Points on a hilly landscape, in no order, each with its height.
A climber steps from a point to whichever of its 2 nearest points has the largest rise for the distance, and stops where none of them is higher. Distance is the straight distance between rows; heights are no part of it.
z490 height 13.6: [-13  -7   6 -32   1  -7 -13  22 -11  10   4   2   2   5  -4 -19   3  -3
  28  -2   8 -16  -8   6  -5   4  17   2 -10 -16]
z247 height 16.5: [ -5 -14 -10 -27 -20   9  10 -11 -25  10  -4  25 -21 -12 -12  -3  11  17
  16   3   4  -6   9   3 -13  -9  -2  -2  -1   4]
z684 height 23.6: [ 17   8 -17  -6  43   4   6  19  13   9  -8  24  -9   0  27 -16  -4  10
 -11   6   1  -5 -19  -4 -15   8   3  10  20  -7]
z751 height 8.0: [ 13 -14   2  -2   7  13   3  -3 -21  20  10  29 -15  -6 -20 -18  21 -13
   6 -19  11 -15  -1   9 -12 -41  19  19  10   2]
z882 height 30.2: [-11 -22  -8 -15   2   6  18  12   2  -2   3   1  22 -31  17 -13 -30  -4
  12   8 -13  22  12   3   3   4  -2   5  20   8]
z309 height 18.0: [ 23  -9   6 -11 -13 -13  10 -18 -20 -21  -9  20   8 -12   0  -5  -4   2
  -8   9  12   6  30   5  -6  -1   0  18 -17  22]
z72 height 39.5: [ 21  -3 -17  26   9 -22 -18   3   3   5   8  11 -29  14 -11   7  -2  11
  27  -3  -3 -36   2   2   6  12  -9 -14  -6 -13]
z133 height 20.7: [ 17   6 -24  -1  34   2  -3  20  16  14  13  18  -8  17  23 -18  -7  -3
  23  -1   5 -14 -22  -4 -15  -1   4  15  17  -2]
z727 height 37.4: [ 21  -3  -4  18   9   5  -5  10   6  -1  25  18   3 -34  15 -10 -14  -2
   0 -17  -9 -23   5 -11 -17 -29  28   1   4  11]
z73 height 49.3: [ -1 -11 -21   5   8 -18   3  12 -21   5   7  25   1  -9  12  -8  -2 -18
  27 -16 -18  -2   3  21 -44 -27   7   4 -16  -1]
z923 height 19.2: [-14  -9 -15 -21 -10   6   3   5  -4   5 -12   7 -11 -28   4  -7  -1  11
  26  -2 -15  -6   4  -3 -26  -6  13   1   8   3]
z158 height 23.5: [  5  31  10  13  28   0  -1  15  17   9  -3 -11  -1  11  22  -2  12  -5
 -34  -6   3  -3 -38  -5  -4  -1  12   0   7  -4]
z970 height 25.2: [ 14  14 -25  -4   2   7  -6  13  14  17   4  -1 -19  19  22   2   5   2
  20  -7  -3 -18 -16  -4 -29  -4  -9  19  34   0]
z688 height 46.5: [  1   8   5   1 -20   2  -5 -21 -31   6 -15  -2  20  32 -10  -4  37  15
 -28  -3  16  17  14  -3 -15  -1 -12  -5 -11   6]
z933 height 10.5: [ 30   5   8   8   5  -6  -4  -5  11   1  13  -8  12  14  13   2  -7  -1
 -25 -16   2  14  11   2 -16 -13   3  20  25   8]
z529 height 47.5: [ 18  -6  20   7  -3  -1 -12 -11 -10  -7 -19  13  13 -15 -12  -3  -1  16
 -22 -15  -9  -9  11  -8  -3 -10  17 -13  -6   7]
z441 height 10.6: [  5  10   6 -17  20  10  15   5  15  10   3 -20  15  17  10 -10 -16 -14
 -25   7   5  26  -4   2  21   6   4  21  16   2]
z412 height 22.3: [  8  -9   8  29  38  17   4  -4  22 -20   2   3 -12   5 -20   5  -4  11
  -5  -8  13   3 -11  -9  14   5  -4 -23 -20 -13]
z191 height 55.9: [-11 -16   1  17   0  22  16   9 -11  12  -6 -15  -3 -11  -7 -21  19  18
 -18 -22  -7   8  12 -14 -16  -8  10  -8   7  -7]
z876 height 19.8: [-16  -6   9  10  -1  19   9 -23  14  -4   8   0 -24   3 -20   8  13   7
  24 -20  12  13   0  -6  -3 -14   6  -2  12  -5]
z216 height 20.2: [ 21   6 -18  -9   5  16  10   2 -22  -2   0  25   1  17  13   9  10 -11
   3 -10 -15  -7   5  12 -42 -27 -18  -1   0   4]
z878 height 39.3: [-22 -27  -2  -3  10  -3  11   8  -7   7 -13  15   3 -17  -2 -22 -23 -15
  49  -5 -19  13  -9  11   9   2   1  -1  -6  -7]
z715 height 28.6: [ 17   8  -5  11  41  -5  -6  17  14  10 -21   3  -4   2  12 -10  11  14
 -41   5   6  -2 -27  -7  -9  11   3   2  12  -8]
z347 height 38.1: [  9 -14   3  41  10 -14 -14  -4   8  -8  -2  -2 -16  -8 -20   7 -11   5
  23 -15 -11 -25   5   3  17   7  -1 -18 -17  -9]
z683 height 39.6: [-12  18   3  -2   2 -26  13  -8 -24  12  -6  10   5   2  17   4  14  -2
 -47   6  12   9   7  11 -10 -10   7  19   3  -7]
z952 height 23.2: [-30  10   4   6 -17  19  -2  12  -6  -7 -13  -9  15 -29   6  -5 -12 -17
  14   4 -12 -28  -9  -6  14 -17  17  -4 -22  -7]
z323 height 33.4: [  0   0 -21 -15 -33   1 -10   0  -1  -8  -7 -20  15  -1   4   8  -1 -14
  15  17  -8  -2  30 -18 -13  -3  -7   1   4  39]
z671 height 21.2: [ 14   3 -11 -21 -20 -13   3 -16 -20  -6 -25   6  11   5  -4  -5  16  -1
 -16  15  14  -4  30  -8 -11  -5   0  16  -5  32]
z791 height 22.2: [ -5   2  10 -22 -34   0 -23 -25  -3   0   9  18  -6  22 -19  19  10  33
   0  14  18   2   6  12  16  14  -7 -39  14  -2]
z979 height 37.3: [  2 -23   3 -10   1  -8  -4   8   0 -11  -6   8  -9 -11 -19 -14  -1  10
  11  24  12   9   0   0  18  31 -10  -2 -15   1]
z804 height 34.5: [ -2  -8 -21 -24 -11 -27   7  -4 -25  18  -2  21 -14  -5  -2   8   0 -15
  11  15  -4 -20  14   9   4 -18   0  22  -1   8]
z65 height 17.3: [ 11  28  -7   2 -13  13   8  -9  -2  17  12 -24  -2  40   2   2   8  -5
 -20   9   9  15  -5   3  19  11 -17  22   5  -9]
z271 height 20.1: [-21  35   8   9  18   6   8   3  -3  10  -8  -7  11  -5  32   2  13 -15
 -38  -4  -6  11 -19  -3  -9 -10  20  -5   5  -3]
z737 height 17.4: [ -8   5  14  -7  -8  20 -15 -13  17  -5   3 -13  -6   2 -18   2  -3  -1
  28 -28   2  -3  -3  -1   0 -20  22  -7  14   6]
z761 height 31.2: [-10   4  -7 -11 -11 -30  -1   1 -13  22  -6   6 -19  -9   0  12  -3  -7
  -4  12  -4 -26   2  -3  25  -4   9  14   2  -3]
z842 height 60.4: [  1 -22  16   9  13 -15 -18  -4  30 -13   7  -4   6  -2 -16   8 -11  16
   1   3  15  26  -6   1  14  19 -10 -10  12  -6]
z174 height 48.1: [-24   6 -22   9   9   3  19   4  10  -1  -1 -20   3 -24   2 -15  -4 -29
  19   1  10   3  10 -11  -2 -15  12  38  12  13]
z790 height 43.2: [ 23  -2 -17  21   8 -10  -4  19  -7   0  15  15  -3 -16  21 -12  -4 -10
  12 -18 -21 -22  -2   9 -41 -19  11   4 -12   4]
z57 height 29.1: [ -9  -8  12  17 -22  13  -8   1   4   3   7 -37   4   5 -14   9   3   0
   1 -10 -12   9   7  -8  16   4   0 -20  -6  -1]
z113 height 34.6: [ -9  26 -13   8  33   2  -3  13  27  -6 -15   4  -4  -4  23  -3  -4 -15
  15   0  -1 -23 -29 -17  -6   0  10  11   1  -2]
z846 height 13.1: [  1 -10  -3 -10 -14  -4 -14 -17  -3  14  -5   2  -1   2 -14  13  18  -4
   6 -11  -5   7  16  -2 -19 -36   9   7  27  14]
z111 height 32.3: [-17 -16   6   5 -31 -13  -4  -5  -8  15  10 -38  -9  11 -25   9  12  -4
  10 -10  -4   7  16   3   7   1 -14  -3   3  -2]
z346 height 47.1: [ -3   1   2  -7   7 -34   5  -2 -28  13 -27  27  13   3  12  -2  23  14
 -44  -8   3  -5   2   3 -20 -10  -1  -4   7   3]
z245 height 21.1: [ 26   5   9   8 -10  24   2 -16 -17 -24  11  24 -11  15 -11  10   4  13
   1  -5   2 -14   9  13  -9   0 -10 -35 -21  -8]
z449 height 12.6: [  6   8  17  20  22   7   8  16   1   2  20  10 -12 -10   3  -4  -6 -12
  -5 -22  -2 -27 -24   7  16 -17  24 -11 -19  -6]
z546 height 37.7: [  6   3 -21   0 -11 -10 -16   5   7 -12   0 -10   9  -1   7   1  -1 -19
  29  13   3 -22  18 -23 -14   0   4   9   1  19]
z733 height 35.4: [ 22  -2   6  -2  26   1  -3   7  -2   7 -22  12  -2  14 -11 -15  15  19
 -29   0  17   2 -16   2  -9  13  -5  10   1 -16]
z338 height 36.3: [-18 -20  20  -6   8   1  10 -13  12 -15  18  22  14 -24   6  11 -22   8
  -7  13   9  36   8  -1  16   2   4 -10   9  -7]
z335 height 28.5: [-17   4  -6   1   3 -18  -7  -2  10  11 -16  -5 -15  -8  -9  14 -16  -4
  11  19 -13 -20  -9 -11  42  15  -5   0   0 -11]
z411 height 39.9: [  7  12   5 -12  18  18   1   4  21 -19  12   0   7  14  12  13 -21   3
 -10  15   8  11  -7  -5  11  14   0 -16  -8 -10]
z239 height 44.7: [  5   0  -8   0   1  -7  -7  -7  -3  -6   2  19 -21   2  -2  11  -1   9
  22   5   4 -22   3  -5  -1   6  -3  -7  -5 -11]
z128 height 38.5: [  5  -5 -11   4 -17 -18  23  -7  -6  -8   7 -12 -11  17   5   0   5  -1
 -10  21   3  22  18   6  10  31 -41  19   0  13]
z58 height 36.2: [ -9 -11  -9  -8  14   1   3   3  13   7  -5  -2 -19   3  -3  -7 -20 -12
  54   0 -18   4 -16   5  16  15 -10   2   5   1]
z320 height 21.5: [-14  -6  -3 -19 -15  18  -6  13  -3   0  -4  -5  -1 -26  -4 -16 -13  -6
  41  -1  -9 -14  -4   1   1  -2  20  -3 -17  -4]
z74 height 28.1: [ 14 -13  19  -7  18 -22 -27  -2   8   2 -15  16   2  14 -23  -1   9  21
  -4   2  23  -3 -14   3   3   9  -7   1   5 -19]
z363 height 26.3: [ -8   3   5  13  -3  21 -11  14  22 -13  -2 -39  10   6  -7   2  -6   2
   6   0  -6   1 -14 -13  15  20  -6 -25 -17 -10]
z501 height 35.8: [-25 -12   9   0 -12 -13   6 -13  -2  -4   5 -14  -2  11  -9  11  10  -7
  16  -4   1  28   7   6 -11   0 -22   6   6  -3]
z906 height 39.8: [ -1 -18   9  -3   0   5   5 -14  14 -24  -4  29   6 -33   2   3 -20  20
 -12  26   4  32   6  -8  15  21  -6 -14   1  12]
z721 height 31.5: [ -7  26   6  13  14 -11  -7   4  14   4 -14   3  -5  -7  22  16   2 -29
   4  -2 -17 -29 -28 -12   7 -17   9  -5  10   5]
z372 height 45.1: [ -3  -3  -1 -26   4   7  11  -3   5 -22 -13  25  -1 -12  11   9 -12  25
 -17  32  -6  20  -5  -3   6  29 -13 -28 -17   0]
z413 height 52.3: [ 14  -5  22  23  -3  -9 -23 -22  32 -21  -3 -23  -3   5 -27  13 -11  17
   1  -7   7  22  -3  18  17  24  -9 -17   2   0]
z750 height 7.3: [  0  11   6  -3  19   8   0  10  13  19   9 -29  15  29   0 -15  12 -10
 -24 -11  11  18  -8  -9   8   1   7  13  25   1]
z653 height 25.8: [  5 -14  14  22  19  20  -1   1  14 -23  -5   1   7   4  -7  -5   7  16
  -3 -11   4  17  -3 -18 -18  11  -7 -25 -10  -5]
z446 height 23.4: [ -1 -15   5   3  14 -12 -27  15  20   7 -14 -17  14  -2 -20 -11  -6  -8
  23   2   2 -12 -12 -20  23   9   2  -1  11   0]
z118 height 52.9: [-20 -22   4  24  11 -23 -22   8  31 -15   3 -18  22 -17 -22   7  -9  10
   6  19  14  18 -17  -3  13  20 -21 -11   1 -17]
z929 height 41.9: [ 16 -15  15  17   6  -3  -9  -3   5 -12  -8   6   0 -20 -12   6 -20  14
  -5  -9  -8  -2   4   1  18   7   2 -13 -10  -3]
z165 height 19.3: [ 22  -4   5  23  30   8   4 -13  20 -14  15  13 -23  19 -21   0  -9   7
  18  -6  19  -3 -10   8  23   9  -8  -2 -10  -9]
z562 height 29.2: [  9  12 -13  -4   5   5   5   1  13  16   0  -9 -19   3  12   5  -5  -5
   4  -7 -15 -11  -7  -4  -3  -8   6  22  25   7]
z590 height 14.8: [ 34  13  -9  -2  13   8   0   4   2   3  -2   7   7  24  18  -7   2   2
 -25   9   5  -3   8 -15 -12   0  -4  10  24   9]
z541 height 9.5: [ 38 -16   3  -5  -7  18  -9  -1 -10   3  26   9   3  25 -20  -6   0 -13
  23 -15   3  -4  11  19  -2 -15 -10 -10   6   8]
z836 height 15.2: [ -1  -1   4 -13 -19   0 -24  -9  12   8  -7 -17   4  -3 -11   5   2   1
  17  -9  -1  -1   6 -15  -7 -14  19   2  27  13]
z495 height 32.2: [ 24 -16 -17  -2   3  11  10   2 -10   2  33  25   0 -23  12  -1 -16   1
  -4   4 -10  -8  27 -10 -16 -22  13  -3   8  11]
z914 height 25.7: [ -1  -4  23  -2 -24  -3 -21 -41  11 -15   6  20 -13  17 -23  16   7  12
  -3  12  14  26   6  16  23  24 -17 -25  17  10]
z999 height 38.4: [ 15   9   8   4 -32  11 -12 -33 -23   2   1  15  22  32 -20  11  28  15
 -13   2  27  21  10   2  -5   3 -18  -6   6   5]
z535 height 29.3: [ -9 -17  19  -3 -20   2 -17 -14  12 -28  27  25 -25  -4 -17   0   6   0
   6  14  19  23   7  15  28  32 -14 -18   4  11]
z104 height 23.0: [ 15   9 -25 -16 -24  -6   4   5 -14   2   1   0  -7   9  18  12  -5   2
  -6  16 -12 -24  18  -5  -2   2 -12  -3 -15  18]
z420 height 3.0: [-14   4   2   5  -4  -3  16   9 -14   8  10   0   5 -38  12  -4  -6 -34
  -8   2  -7 -16   2   8   7 -29  25  21  -8   5]
z295 height 41.4: [-10  28  14  13  -4  -7 -36  -8  17   9   8 -38  21  23 -19   8   8  -4
 -19  -5   7   2 -12 -10  30   6  14 -10 -10 -13]
z214 height 46.7: [  2 -10   1 -14  12 -14  -3  -6   0   4  -3  12   1  13  -9  -5  -4 -25
  27  12   8  -3  10  -4   9   1  -6  18  10   6]
z679 height 56.6: [ -5  -2   3  11 -15  -8  -3  -3   1 -24 -38   0  28 -25   7   4 -12  26
  -1  -6 -21   1   0  -3 -25   8 -15 -11  -9   9]
z911 height 26.9: [  0 -12 -11 -16 -22 -33   6  -1 -16  -5   3  -4   5   8   5  19 -11 -15
  10  16  -9  -6  24   7   9   7 -24   2 -13  23]
z416 height 38.2: [-13   7 -17  11  31   5  11   2  26 -16  -1  11  -3  -7  12   0  -7 -12
  34   9   7  -7  -7 -24  -2   2   2  10  -3   1]
z895 height 30.6: [-13   6   4  10  10  14  -2   3  -2 -13 -13   7  19  -2  13  -1  16  17
 -20  -2  -1   4   4 -22 -32   0  10 -22  -3  -8]
z604 height 30.9: [  5  13  11 -14 -25   9   5  -7 -25  -1   9   0   1  21   2  18   6   9
 -24  -7 -10   3   5  19 -15  -6  -5 -13 -14 -12]
z828 height 45.5: [  0  -5  11  -2  -9  40  13  -1 -17  -2 -10 -14 -10  -7 -17 -22  16   9
  -1 -16  -6   2   4  -6 -14  -5  11  -5 -21  -6]
z9 height 28.9: [  2  16 -19 -12 -20  15   0   4 -10   8 -15 -27   8  -1   8  -4   7 -18
 -14   9 -10   0  19 -14  -7  -5  10   9   4  24]
z772 height 14.9: [  2  12  19  17  15  -5 -13   6   8  -7   9   1   1   0 -11   5   0 -12
 -14  -7  12 -24  -8  -9  27  -5  20 -10 -20 -13]
z891 height 42.5: [-21 -14 -17  31   7 -24   3  28   9   6   4 -28  19 -23   1  -9  -2   6
 -16  18   6   0  -2 -13  13  18 -10  16  -5 -20]
z198 height 29.0: [-19  13   4  -1  22 -11   1  -5   0   4 -11   9  -1   8  12  21  -4 -53
  14  -2 -19 -20  -8  -7   9 -25   2  -1   0   6]
z839 height 28.8: [ -7 -11 -10   1   0   0  23   4  14   7  17 -21 -14   9   5  -7   0  12
   4   4  10  33   1   6  -8  19 -23  25  23  -8]
z314 height 16.8: [ 21  17   0 -14 -30  33   7   1  -9 -18  37  -9  -2  11   9   6   0  15
  -6  -1   2   1   9  18 -24  -5  -4  -9 -10  -7]
z778 height 4.0: [  0  13   9 -18  -9   3   9  -1 -22  13   7   3 -17 -24   1  -4   9 -34
 -15  -4  -5  -9  -2  20   4 -39  31  26  -5   5]
z710 height 58.6: [  4   0   2  12  -3 -11   1  -5 -23  -5 -21 -10  11  33 -17  -8  34  12
 -21   7  16   5   6  -5  -8  23 -27   1 -19  -6]
z348 height 33.8: [ -2  -6  -9  -3  -4 -10  11   8  17 -12   6 -25  -5  -1   8  -6  -7  -2
   4  23   7  30   5   5   7  41 -30  21   3   4]
z40 height 44.5: [ -3  -2 -13   1 -34  -2  27 -19 -22  -6  -8  -5 -17  12   5  14  16   6
  -7   6  -7  23  17  18 -15  12 -39   4 -12  17]
z238 height 20.3: [-14  -7  12 -23   2  -4 -27  19  17  16 -24 -19   9  -6 -17 -11   2  12
   1   1   4  -2 -28  -8  13  11  14  -2  12 -16]
z150 height 25.3: [-20  13  -4  -4 -26  11  -6  -2  -8 -16 -10  -8  12 -14   4  13   0 -11
  11  13  -8 -15  14 -20   1  -4  10 -13 -21   3]
z30 height 25.9: [ 25  20   3  -2 -19  20  -5 -20 -22   1  -1  25   4  20  -1  12  17  25
 -25  -6   6 -12  -1   6 -15  -5  -9 -18  -3 -12]
z794 height 23.7: [-22  27 -19   2  -8  -8  -5 -11   5  23  -6 -17  23   7  31  19  -1   4
 -26  18 -15  25   8 -17   4   9   3   1  14   5]
z19 height 15.8: [-15  -7   1 -20  11   4  12  29  -1  26  30 -13   0   8   5 -17   2 -17
   4 -17   9   0 -13  13   3 -17  18  18  15  -6]
z816 height 47.4: [-37 -15  -9  21  -7 -20 -11   8  13   3   0 -25  18 -18 -13   2   7  17
  -8  25  10  15  -6 -17  17  24 -13  -4  -2 -18]
z884 height 44.6: [-29 -21   9 -13 -17  -3   9   5  -6 -14  -2   5  12 -15   9  -2   5  18
   2   8  -4  28  10   2 -18  17 -17 -24   1   6]
z861 height 39.4: [ -4  36  10  16   8   4 -10   1  21  -4  23 -32  18  19   4   3   2   1
 -29  -7  18  10 -18  -3  11   4  16   2 -24 -12]
z424 height 17.0: [ 31  -1  -4 -12  -1  22   0   3 -28 -12   6  33   7  25   0  -3   6   0
   8  -1  -2 -17   2   6 -25  -5 -19 -24 -17  -3]
z760 height 62.1: [-16   7  13  12  -5 -16  -7 -11  -2 -10 -40  11  19 -25  12  17 -11   2
  -7  -6 -19 -10  -5  -5 -11  -9   2  -2  -5  -2]
z800 height 22.0: [-17  -5   2   3   8  -9  11  23  23  17  10 -30   7 -18   6  -9 -19   0
   2 -11  -1  10 -22  10  14   1   4  24  13 -12]
z84 height 17.1: [ -7   4  22 -30  -4   7 -18  13  -2  18  -8 -12   1   0  -5 -15   7   4
 -10  -7   8  -9 -22   2   5  -5  27   0   2 -14]
z509 height 37.2: [-13   7 -17  23  25  -2  24  22   4   7  -9 -18   1 -16  29 -15  -1 -12
 -11  -8 -13  -1  -7   0 -11   1  -4  19  10  -1]
z119 height 57.8: [-14  14   9   7   5 -14   8 -24  -4  -8 -21  12   1 -11   6  24 -10 -21
  -2  -6 -15  -7   4   0   3 -15   5   9  -6  -1]
z274 height 39.7: [-31 -16  16  -9  -6   1  12  -7  -4  -7 -15  -5  -1   5   1   4  15  11
  12 -11  -9  39  -3  11 -25  15 -21 -14   7  -8]
z771 height 27.0: [ 20 -12 -17  -7   3 -16   3  16 -15  19  26  29  -3 -10  22  -1  -8  12
 -13   1  -4 -16   8   4 -17 -16  10   5  18  -1]
z605 height 47.2: [ -9  -8  -2  37   3   5  13  13   1  19  -5 -10  -8 -34   8  -9   9  19
 -26 -26 -20  -2  -7 -10 -10 -12  12  -2  16  -8]
z934 height 33.2: [-11 -13  10 -11  14  17  11   5  12 -13  18  14  18 -21  15   3 -32  -2
  10   0  -4  16   0   0   9  -7  11  -6   4  -4]
z281 height 32.9: [-11 -17   7 -11  -2  -6 -13  -3  13 -19  16  17 -23 -18 -17   0 -15  -3
  25  29  13   7  -1  14  39  32  -7 -17 -14   2]
z331 height 8.8: [ -7   0  -4  14   1  13  20   8  11  -6  41 -13 -28  -9   1   7 -21   5
  15 -12   3 -13  -6  13  24   3   8  -4 -21 -19]
z524 height 55.3: [ -3   8  16  -4   0 -15  -4  -9 -14   2 -29  23  13 -21  13   4   6  14
 -33 -11 -10  -3  -2  -3 -22 -14  16  -6   6   1]
z229 height 25.1: [-21  -8   1  -3   2  -2  14   1  23   8  23 -18 -22  -4   3   4 -12  15
  15  -3   4  22 -11   7  10  14  -5  11  12 -14]
z724 height 12.0: [ -1  -9   2 -23   7   1  -3  26 -18  17  24  -1  12  25   1 -21   4 -20
  16  -1  14  -7   0  12  -4  -9   6   6  -1 -10]
z953 height 54.4: [-10 -16   0  -3  12  -6  12  -5   5  15   0  -5  -3 -15  -8 -11  -9 -24
  22  -5  -1   3   6  -6  17 -14  12  26  14   6]
z629 height 26.8: [  5  21   0  -6  25 -10   4   8  -9   6  -1  21 -10  15  18   2  -8 -43
  19  -3 -14 -22 -20  14   1 -13   5   9  -9  -3]
z877 height 27.4: [-20  -1   1  -3 -30   0  -3   5  -6 -26 -21   1  19 -25   4   4  -6  12
   6  24  -3  -6   7  -7   7  22  -7 -19 -30   8]
z971 height 40.2: [  6  -3 -15  -9   6 -19   5   5 -19   2  -8  11  -7   7   0 -18  -2 -21
  23  12   0 -12   8   4  -2   7  -3  22 -18   7]
z328 height 10.4: [ -9  -6  -2  21   3  15  23  15   0   5  33  -4 -17 -17   8   3 -11  -3
   6 -27 -17 -16  -6   5   5 -20  16  -5 -15 -11]
z711 height 41.5: [ -7   7  -7  38  15  -5  19  12  13  17  -2 -31  -9 -18  13 -13   5   7
 -30 -21  -8  15 -10   3  -3   1   7  25  14  -3]
z621 height 17.2: [  7  24  19   8  11  -4 -16 -21   1  -4  -1   2  -1  19 -20  11  13  -3
 -25   8  20  -8  -7  -7  28   0  14  -2 -18 -18]
z51 height 20.8: [ -5  30 -12   6 -12   5   5  -6  -2  27   4 -29  -7  18  16  17   1   1
 -28   1 -22  15  -1  -5  13  10   0   4   2   1]
z755 height 13.8: [ 14  14  -2 -11  10   6  14   3   2  -1   0 -22  10  36   8  -3  -3 -19
 -14  21   5  14   6  -5  13  20 -17  16   3   2]
z252 height 23.1: [  5   2   5  16   0  29   8   5  27 -27  11 -29 -11   0  -4  -1 -14   7
  23 -20  -8   6 -11   5   7  16  -8 -14 -18  -1]
z473 height 50.8: [-13  -3   1 -15 -32  -2   4  -8  -7 -11 -18  -4  15 -20   6   5  -5  31
  -1  -9 -21  15   7   5 -31   1  -9 -18  -1  11]
z422 height 26.4: [-11 -14  -1  -4  -5 -24 -28  14  12  15 -11  -5  16 -13  -6  12 -23   3
  13  15 -14 -20  -7 -13  36   7  -2 -11  19   0]
z344 height 27.5: [-31  -6  -8 -11  -9  -8   4   9   6   8 -17 -14  27 -23  19   1 -19   7
  -3  18  -7  17   4  -4   5   9  -4   7  27   0]
z626 height 42.4: [ -8   4 -13   9   6   7   3  -1  18 -17   0  -4  13 -16  11  -7  -7 -19
  24  18  16  -8  14 -30  -2  -3  10  17   4  15]
z502 height 46.6: [  5  13  19  31  -1 -16 -36 -14  24 -10  -7 -31  14   3 -28  15  -6   6
  -8 -11   3  -9  -4   7  26  10   7 -17  -8  -9]
z209 height 19.0: [-10  -7   8  -6   3  -9  18  20   3  27  23 -35  -4   9   5  -8  -8 -16
  -3 -27 -10  11 -12  20   7  -8  -2  28  16  -6]
z961 height 36.1: [-10   7   3  -4  13  18   0   2   0   1 -34  -9  16   3   1 -10   9  13
 -25   6  -3  17  -3 -18  -1  13   8 -12  -7  -4]
z670 height 15.3: [ 29 -17   5 -11  -3  -2  13 -18 -24   3  -1  28  -2  -5 -12  -1  -6   0
 -16  -1  -5   1  24   6  -1 -20   5  13   6  12]
z568 height 38.0: [ 16   5 -10   0 -12 -19 -12 -16  -7  -6 -12  26  -9  17  -7   8  15  22
   2  14  26 -17   5  -5  -7  14 -21   7  -1  -3]
z908 height 12.9: [ 51  -9  10   5  -9   9 -14 -23  -1 -10  20  19  -2  19 -26   1 -12   0
  23 -10  12 -12  16  31  10   0  -9 -13  19   9]
z78 height 1.9: [ -7   1  -1  26  19  -6  18  25  -5   5  10  -6   4 -33  14 -31  -6 -29
   3 -14  -1 -15 -13   7   6 -19  25  26  -8   6]
z435 height 45.7: [ 14 -19   1  -3   5 -15   0   6 -11  -2 -27   3   1   8 -18 -22  16  18
 -11   8  12   2   3  -2  -4  24 -16   7 -12   5]
z690 height 20.4: [  9   0   4   7 -12  21  12   1   3 -21  33 -16 -14   0   3   6 -10   5
  10 -14  -3   6  10  16  -7   1  -7 -12 -19  -7]
z966 height 32.8: [ -4   8   5  -8 -14 -23 -13 -18   0 -24 -13  14  -3  19  -7  21   7  15
  -2  23  16   0   4   2   4  28 -26 -18 -13  -1]
z659 height 29.8: [ -9  -5  11 -17 -27 -18 -16  -3  -6 -35 -11  12   4  -8  -4   9   1  15
   5  18   7  -2   4   9   5  29 -16 -31 -32  10]
z837 height 20.9: [ 25  17  13  -5  -4   9  -8 -19  -5 -12  -4  15   0  21 -10   9   2  23
 -27  13  17   4  -4   7  11  13   0 -12 -15 -18]
z82 height 5.6: [ 11   0  -8 -22  -9   4   2   3 -30  20   0  22 -14 -12 -12  -4  28 -22
  -3  -1  -2 -14   4  27 -17 -49  14  27   5  12]
z701 height 50.2: [  8  16   6   7  17  20 -13   7  38 -15  30 -22   9  20  -3   6 -14  14
 -14  -8  19   7 -21  -7  16   4  14 -16  -5  -4]
z902 height 34.9: [-16  11  -1 -14 -16  -4   9 -15 -27  15  -8   2   3  12   7  18  16   1
 -27  -4  -9  14  11  12 -18 -19  -3   5  -3  -2]
z969 height 50.9: [  0   3  -8   2 -22  19  20 -14 -21 -11  -7  -8 -11   5  -6   7  16  -7
   1   5  -9   7  22  -4  -8  -2 -13  -3 -22  16]
z615 height 30.4: [ 12 -19 -12 -21 -18 -44  -2  -7 -24  13   3  23  -2   6  -3  16 -15  -2
   8  -1 -17 -17  15  24   3 -12 -13  -3  -6  19]
z978 height 43.3: [-10 -27 -10  -1  13 -10  16  13 -25  15  -6  23  -3 -15   3 -28 -11  -5
  28 -15 -26   8  -6  20 -16  -9   8   0 -15 -10]
z69 height 33.1: [  0   9 -18 -12  11   6   1  12  14  20 -10 -10 -27   2   7  -6 -14 -12
  37  -5 -18 -19 -23   3  12   4   5  14   4   0]
z370 height 7.4: [ 19 -11  15   2  10  14  -1   7   7   4  15 -15  20  17  -2 -12  -3 -10
 -10 -17   4  11   9 -11  -2 -13   7   0  17  10]
z447 height 19.5: [ 30  16 -15  -2  -6  11  -4   6 -10  -3   6   4   1  28  13  11   4  -4
 -19  10  -3 -21  11 -16  -6  -1  -8 -11  -4   9]
z225 height 24.9: [  6  31 -15 -22 -11   6   0 -15 -12  -1 -29   1   2  15  11  -2  13  -7
 -12  16   8  -2  16  -8 -16  -1   6  20   5  18]
z885 height 23.3: [  6  14 -12  -9  21   6   7  16 -15   7   2  18  -4  20  25   3  10 -37
   9 -10 -16 -18 -13  12 -32 -28  -4   3  -4   1]
z853 height 53.4: [  7   0 -10 -24   8   9  -2  -1   0 -16  -6  34 -11   2  10   5  -4  22
   7  24   6  -7  -4  -6  -6  20  -9 -22  -9  -5]
z708 height 22.9: [  2  -5  14 -13 -10  -1 -23 -19  -5  11  -3  14  -5  20 -24  10  15  22
  -3  -2  18  -3  -2  -1  11   2  -1 -19  16 -13]
z311 height 0.7: [-20   8   0  26   3  -3  13  21   2  11  12 -27 -12 -24   2 -19  18 -26
  16 -28  -1 -22 -23   7  -3 -23  18  25  -8   7]
z273 height 37.9: [-25  -3 -20  45  20 -16  12  33   3  16  -5 -13   5 -24  22  -9   0  -9
 -15   9 -13 -17  -9 -14  12   2  -7   9  12  -6]
z897 height 22.4: [-28  -8   2   6  -1  17  11 -13  23   5   5 -14 -10 -10  -7   0   1  12
  12  -3   5  29  -5 -15   9   1   8   2  19  -3]
z101 height 10.8: [  6  -1   5   7  -3  10  -7 -18  -6  17  -4   6 -10   3 -21  -4  31  -9
  -1 -20  14  -6   5 -10 -19 -36  17  19  23   5]
z34 height 11.9: [ 34 -11   4 -22 -15  25  -2 -12 -19  -1  20  25  10   7 -20   2   1   0
  -1  -6   1   0  17  13 -11 -30  -1  -7  11  11]
z632 height 43.1: [ -3  10   4  -6 -10  25  19  -7 -13  -8  -8 -12  -2  -1   0  -9  10  11
 -23   9  -2  22   7  -2  -2  14   3  -2 -21  -4]
z841 height 16.1: [ 29  -9  15   5  11   4  -7 -20  12 -21  21  31  -9  12 -11   2 -10   4
  22   2  22   6   6  21   9  11 -16  -8   6   0]

Call two points neighbours if one is among the 2 nearest of the other. Go from one point of each pair to the other, from neighbour to neighbour, staying as high as possible. Name the lowest point that can't be avoided.
z853 and z73: z133
z760 and z626: z198
z853 and z710: z30
z969 and z842: z509
z842 and z701: z861
z191 and z969: z632

Where does a climber stop that starts at each point below?
z690: z760
z778: z969
z724: z969
z34: z626
z750: z853
